Points, in no order, along strands that fork, close into loops and pass close to each other.
In the rows, 128 means zero.
Points whose rows are less than 89.5 apart are linked; no others are. Some points are linked to none.
k886: [167 139 157 121 154 142 118  99 104 178 115  77 184  98 127  95 121  96
 128 123 117 116  72 123 121 115 181 138  83 117]
k265: [181 101 107 124 127 140 127  90  90 135 172 131 145 133 183 113 104  71
 143 115 116 137 144 124  79 126 158 150 127 105]
k39: [103 130 171  85 144 124 181 111 183 114  88  75 109 146  91 160 146 107
  98 130  86  92 111 109 194 115 125 116 157 147]
k559: [112 132 136  80 179 120 155 104 155 142 106  54 161 129 109 127 142  92
 133  97  46  81  79 132 141  92 172 136 113 134]
k998: [178  96 110 130 109 144 140  95 109 124 166 131 130 128 210 129 121  68
 140 109 111 144 153 132  72 127 138 147 143 121]
k132: [ 90 159 108 143 122 114 101 160 115 120 136 230  83 106  83  98 104 196
 126 114 148 137 163 121 129 150 121 124 106 109]
k362: [178  97  89 159  75 142 120 143 156 134 115 158 102 121 189 121 125  94
 108 111 159 147 165 104  85 133 106 120 154 137]
k281: [ 75 158 127 128 145 146 139 128  87  88 173 189  70 135 113 123 101 178
 143 115 139 155 158 143 113 132 113 137 122 115]
k923: [182  99 134 129 112  88 164 146 206 100  77  68 177 169 163 190 164 116
 131 166 174 104  96 144 184 109  99  92 130 198]
k881: [101 112 115 115 131 119  76 111 103 174 136 188 162 126  77  97  82 171
 140 137 160 122 135 119 139 169 125 108 140 103]
k370: [112 123 155  72 139 117 181 107 182 114  86  69 134 154 119 158 151  87
 108 132  82  85 118 116 196 107 135 131 148 145]
k921: [167 127 173  94 152 129 145  90 144 171  85  69 166 112  95 136 139 103
 100  91 104 103  68 107 146 122 139 104 107 133]
k595: [ 92 141 156 104 154 129 177 125 166 131 106  83 101 136  69 149 149 139
 108 135  86 108 105 121 163 114 119 113 156 153]
k126: [122 114 119 169  79 138 122 140 137 125  87 131  85 110 163 117 130 117
 103 143 161 160 138 121 115 127 124 137 147 139]
k13: [102 124 117 119 160 141 125  80  74 155 148 114 172 120 123 111 100 122
 156 124  96 115  98 150 109 111 180 172 104 112]
k406: [171 119 179  81 139 122 158  80 158 154  73  62 150 122 106 154 143 105
  95  85 112  99  88 104 167 118 122  93 129 141]
k448: [134 112 140 120 148 136  79  96  88 181 140 150 199 126  83  86  87 131
 139 135 137 111 102 120 132 155 160 122 102  92]
k846: [ 82 135 113 112 149 151 133 105  75 118 173 178 104 133 106 109  97 173
 156 124 137 137 149 147 113 151 125 146 134 121]
k534: [117 113 126 129 132 145 121  81  80 140 148 110 139 119 156 119 107 103
 148 120 108 133 112 141 105 123 167 178 128 115]
k770: [155 118 131 169  99  95 152 189 197  95  58  77 147 145 148 180 175 150
 105 176 173 130 109 138 178 107  85 102 132 182]
k314: [133 124  97 100 155 105 120 131 108 121 206 203 133 152 129 120 114 162
 150 105 122 123 179 130  93 186  97 106 157  82]
k147: [169  96 150 103 126  90 161 123 205 111  75  51 192 166 167 179 164  94
 135 158 131  95  95 138 185  92 116 109 132 182]
k644: [208 108 118 120 137 141 113  98  91 145 180 145 167 135 173 105 100  76
 140 108 119 128 148 116  90 156 158 131 116  88]
k611: [107 110 108 136 115 145 139 121 103 100 136  74 137 153 222 146 122  79
 169 161 108 147 125 159 118  92 144 185 147 151]
k925: [144 112 109 107 145 114 104 115 108 145 191 194 144 147 122 113  95 135
 149 113 129 122 176 126 108 178 121 118 150  79]
k602: [101 125 122 150 112 154 137 112  99 111 136 136  79 120 137 126 114 127
 126 139 137 151 150 136 104 137 133 152 149 127]
k735: [178  96 162 122 111 129 130 128 165 143  75  27 195 142 188 150 156  94
 135 147 130 113  59 142 147  81 136 111 103 174]
k695: [197 128 140 132 138 157  95 105  87 169 132 133 187 122 147  70  90  78
 129 133 147 126 120 106 121 138 182 137  92  92]
k606: [ 56 182 150 162 136 149 118 170 100  83 149 119  67 127  80 151 151 160
 132 155 118 161 124 152 142  96 110 146 106 145]
k912: [160 103 142  79 126  95 169 125 194 110  90  41 192 164 167 158 166  72
 131 142 106  88  92 132 185  79 139 120 124 169]
k490: [152 140 133 164 102  83 157 196 194  79  69  78 125 130 120 181 178 147
  92 173 157 125 123 127 184  99  92  95 127 168]
k686: [105 125 146  61 157 116 170  98 177 127  99  57 147 148 117 140 148  74
 113 111  60  81 104 124 167  96 158 128 132 135]
k703: [168 144 169 101 163 130 142 101 130 182  97  68 178 107  98 108 134 107
 112 102 101  95  66 117 132 118 171 122  88 123]
k989: [112 158 148 155 115 115 146 177 163  95  88  82  96 119  96 160 183 151
  92 175 130 140 112 131 154 107  96 112 135 157]
k250: [ 93 166 104 158 102 112 101 187 128  98 122 216  59  89 126 104 123 165
  87  93 126 150 178 105 117 138 125 137  90 116]
k444: [161 119 140 126 130 143  54 111 106 176 131 160 189 123 101  82  88 109
 129 123 160 126 120 100 135 166 136 116 111  77]
k640: [186 112  89 139 114 124 108 137 145 152 152 175 125 117 152 107 133 108
 114  96 148 134 179  98  74 175 109 121 155  98]
k668: [110 139  97 181  70 123 111 203 139  70 110 158  54 107 174 135 147 124
  91 127 128 166 171 116 123 102 118 130 107 142]
k484: [130 151 140 158 112 103 162 188 188  84  74  72 105 124 101 172 184 139
  85 166 134 131 122 127 182  99  94 100 131 155]
k894: [ 43 182 150 159 122 140  94 174  98  55 150 141  61 125  81 151 149 160
 127 119 123 177 143 140 136  95 107 145  83 130]
k681: [165 105 167  96 122 118 159 110 178 136  65  49 146 136 135 168 156 100
  99 113 113  98 100 116 181 116 107  96 142 154]
k667: [135  88 101 134 110 143 136 107  96 100 137  86 143 148 237 138 113  56
 170 141 109 151 133 158 108  91 149 164 149 151]
k154: [ 80 129 133 109 157 138 124  96  78 166 160 152 152 124  59 115 102 189
 164 142 126 102  97 148 128 131 136 141 125 131]
k123: [177 102 160  96 113 104 154 114 198 129  64  41 159 148 157 188 162 103
 103 129 137 101  99 122 184 101 107  91 138 163]
k805: [ 55 180 124 157 115 133  98 173  94  83 145 177  53 109  85 129 125 171
 120 114 133 166 145 136 124 107 119 138  90 123]
k752: [172 127  86 136 129 108  98 164 154 161 161 191 127 121 147 113 141 132
 116  95 146 126 191 101  83 195  95 120 152  93]
k93: [ 88 128 108 123 127 127  86 129 110 161 144 208 137 115  57  98  86 203
 149 138 161 119 139 128 136 159 112 112 137 116]
k660: [142 120 154 139 133 142 112  95 113 173 115  89 167 104 129 118 118  99
 124 128 123 123  74 129 114 125 168 144 103 121]
k274: [182 115 150  66 134 103 150 117 186 123  71  35 185 149 181 156 161  68
 125 118 112  88  90 122 189  73 138  96 105 150]
k962: [140 106 138 157  93 146 107 103 130 153 100 121 128  95 126 107 114 120
 109 131 158 141 103 120 105 142 138 141 136 124]
k271: [176 112 122 124 130 136  61 126 113 166 147 176 181 139 117  90  92  92
 126 107 144 130 146  87 121 181 127 104 134  68]
k870: [182 102 126 152 112  78 168 167 210  86  67  85 171 163 162 187 168 143
 125 172 195 109 101 149 186 104  88  91 128 204]
k813: [ 56 180 156 146 144 147 140 159 113 103 142 123  70 119  54 142 151 178
 135 145 108 148 114 146 136 101 112 130 113 151]
k717: [118 117 119 131 127 135 111  94  96 151 153 173 132 122 109 110 101 128
 140 127 138 130 128 124 114 160 151 140 145 102]
k80: [107 161  91 132 125 110 111 176 124 124 142 232  72  98 109  93 115 176
 110 107 138 134 186 111 118 156 114 126 110 112]
k329: [160 103 100 171  69 142 106 141 152 137  79 134 106 116 189 112 121 101
 105 115 166 154 148 111 100 126 112 124 146 155]
k771: [175 108 118 120 139 128  91 116 107 154 182 181 167 144 128 110 103 114
 133 116 133 122 167 113 102 179 130 110 145  73]
k246: [113 137 106  98 153 114 138 127 105 105 203 214 122 159 121 116 109 189
 151 108 134 128 191 141 106 174  97 103 150  94]
k882: [102 113 111 115 151 140 122  84  82 131 177 183 135 142 119 111  91 154
 158 123 125 134 141 143 113 148 143 145 141 101]
k459: [ 62 164 156 129 152 147 157 142 125 125 135 118  85 128  41 144 145 180
 130 137 101 125 114 141 134 117 109 121 127 160]
k279: [155  93 102 134 102 147 153  99 105 103 164 111 121 142 226 140 117  71
 160 132 109 157 151 143  91 107 130 139 150 138]
k104: [ 66 155 143 158 131 146 139 153 109 101 139  98  84 130 116 149 156 138
 133 170 117 158 119 153 140 108 112 164 133 139]
k576: [174 109 101 149 105 133 119 129 132 144 137 167 107 123 156 111 117 103
 113 108 156 143 167 106  89 150 123 124 155 112]
k916: [ 81 139 111 130 129 120  99 147 108 138 133 218 109 119  66  94 101 205
 146 131 156 121 158 126 131 154 112 117 126 111]
k478: [ 75 153 158 123 157 142 175 136 151 124 120 101  89 131  48 152 150 157
 125 137  80 110 106 131 157 117 116 113 142 155]
k357: [198 109 158  91 132 113 135 122 180 140  70  29 195 149 202 149 167  80
 133 126 124  94  70 140 171  83 138  85  82 170]
k991: [120 128 105 136 124 135 138 116 104 111 160 173  83 123 145 123 112 127
 132 117 134 149 166 131  95 151 127 144 151 111]
k769: [164 133  95 130 135  93 122 164 142 139 187 183 121 131 154 130 149 164
 131 102 134 134 188 122  64 195  96 116 160  91]
k872: [ 67 176 118 145 118 126 100 171 100 100 137 205  73 106  70 108 109 198
 127 111 144 147 154 123 119 131 124 132  87 124]
k199: [106 153 105 104 149 120 129 144 101  93 188 226  98 147 107 109 105 200
 165 107 140 132 185 128 113 155 101 105 131  98]
k344: [105 116 131 120 153 133 102  96  87 171 149 154 184 125  72  99  92 164
 155 138 122 105  94 132 129 139 142 126 115 113]
k125: [159 101 119 144  99 138 108 101 122 147 127 150 129 111 153 106 112  91
 116 117 160 148 139 111  96 144 137 138 146 115]
k551: [110 132 119 114 162 138 131  99 100 152 126  69 168 117 134 120 132 106
 147 124  83 113  74 150 110  99 188 169  95 114]
k970: [100 147 146 168 106 126 136 165 153 117  90  91  91 112 105 145 161 149
  98 165 137 140 109 132 134 112 114 127 141 148]
k590: [117 115 143 148 109 142 128 101 123 154 106  88 136 114 124 128 130 116
 121 139 129 133  88 136 115 122 145 152 137 140]
k952: [213 120 124 132 143 143  88 111  97 153 156 145 178 131 159  81  98  64
 136 122 128 128 144 104 112 142 160 128 102  86]
k379: [142 137 101 141 126 115 131 142 120 116 163 201  76 116 132 119 117 146
 126 108 146 139 181 117  90 167 114 122 145  96]
k675: [111 140 134  97 167 136 139 101 122 154 128  59 166 115 118 128 142  97
 140 118  63 103  74 146 115  92 167 157 108 131]
k164: [ 80 134 128 150 117 158 139 126  99  98 138 114  83 124 140 139 127 121
 142 164 125 156 132 152 121 119 129 165 150 135]
k515: [ 99 134 130 173  93 139 118 158 141 121  89 112  81 109 132 131 139 139
  98 149 152 164 116 129 117 123 118 142 142 141]
k268: [ 96 170 113 117 147 131 141 148  98  79 187 221  74 137 100 107 113 195
 150  94 146 149 191 134 115 135 107 123 111 112]
k943: [126 154  89 139 134 106 121 175 132 121 161 224  75 111 133 112 128 167
 123  99 135 134 195 110  99 170 112 124 127 103]
k84: [ 61 139 131 130 150 148 139 106  82 141 158 159 109 122  90 123 106 181
 156 140 128 126 116 150 124 132 130 152 134 137]
k734: [ 93 117 122 134 124 147 137 110  99 110 145  88 114 133 170 143 132 106
 155 161 112 143 117 155 120 112 140 181 151 142]
k782: [143 106 154 150  95 121 140 140 171 132  76  50 145 138 155 159 165 114
 117 165 153 127  88 138 153 103 104 113 144 165]

How many points has the smallest loop of links through each point below? Write none if it is on no loop.
k84 | 14
k576 | 23
k80 | 12

A piece is all that can be reached along the links. How many separate loops has the piece of each point below (a circle has one, a figure eight two, a Y none), and how many tips (points with one link)?
k734 | loops 1, tips 4
k771 | loops 1, tips 1
k147 | loops 1, tips 2

A fork is a point with three links, a tip a point with one. Leave the first point through the second and follow the links. Name the first fork or tip that comes.
k703, k921 | k147
k923, k870 | k576
k370, k39 | k606
k281, k268 | k846
k695, k952 | k164
k734, k611 | k695
k813, k459 | k534
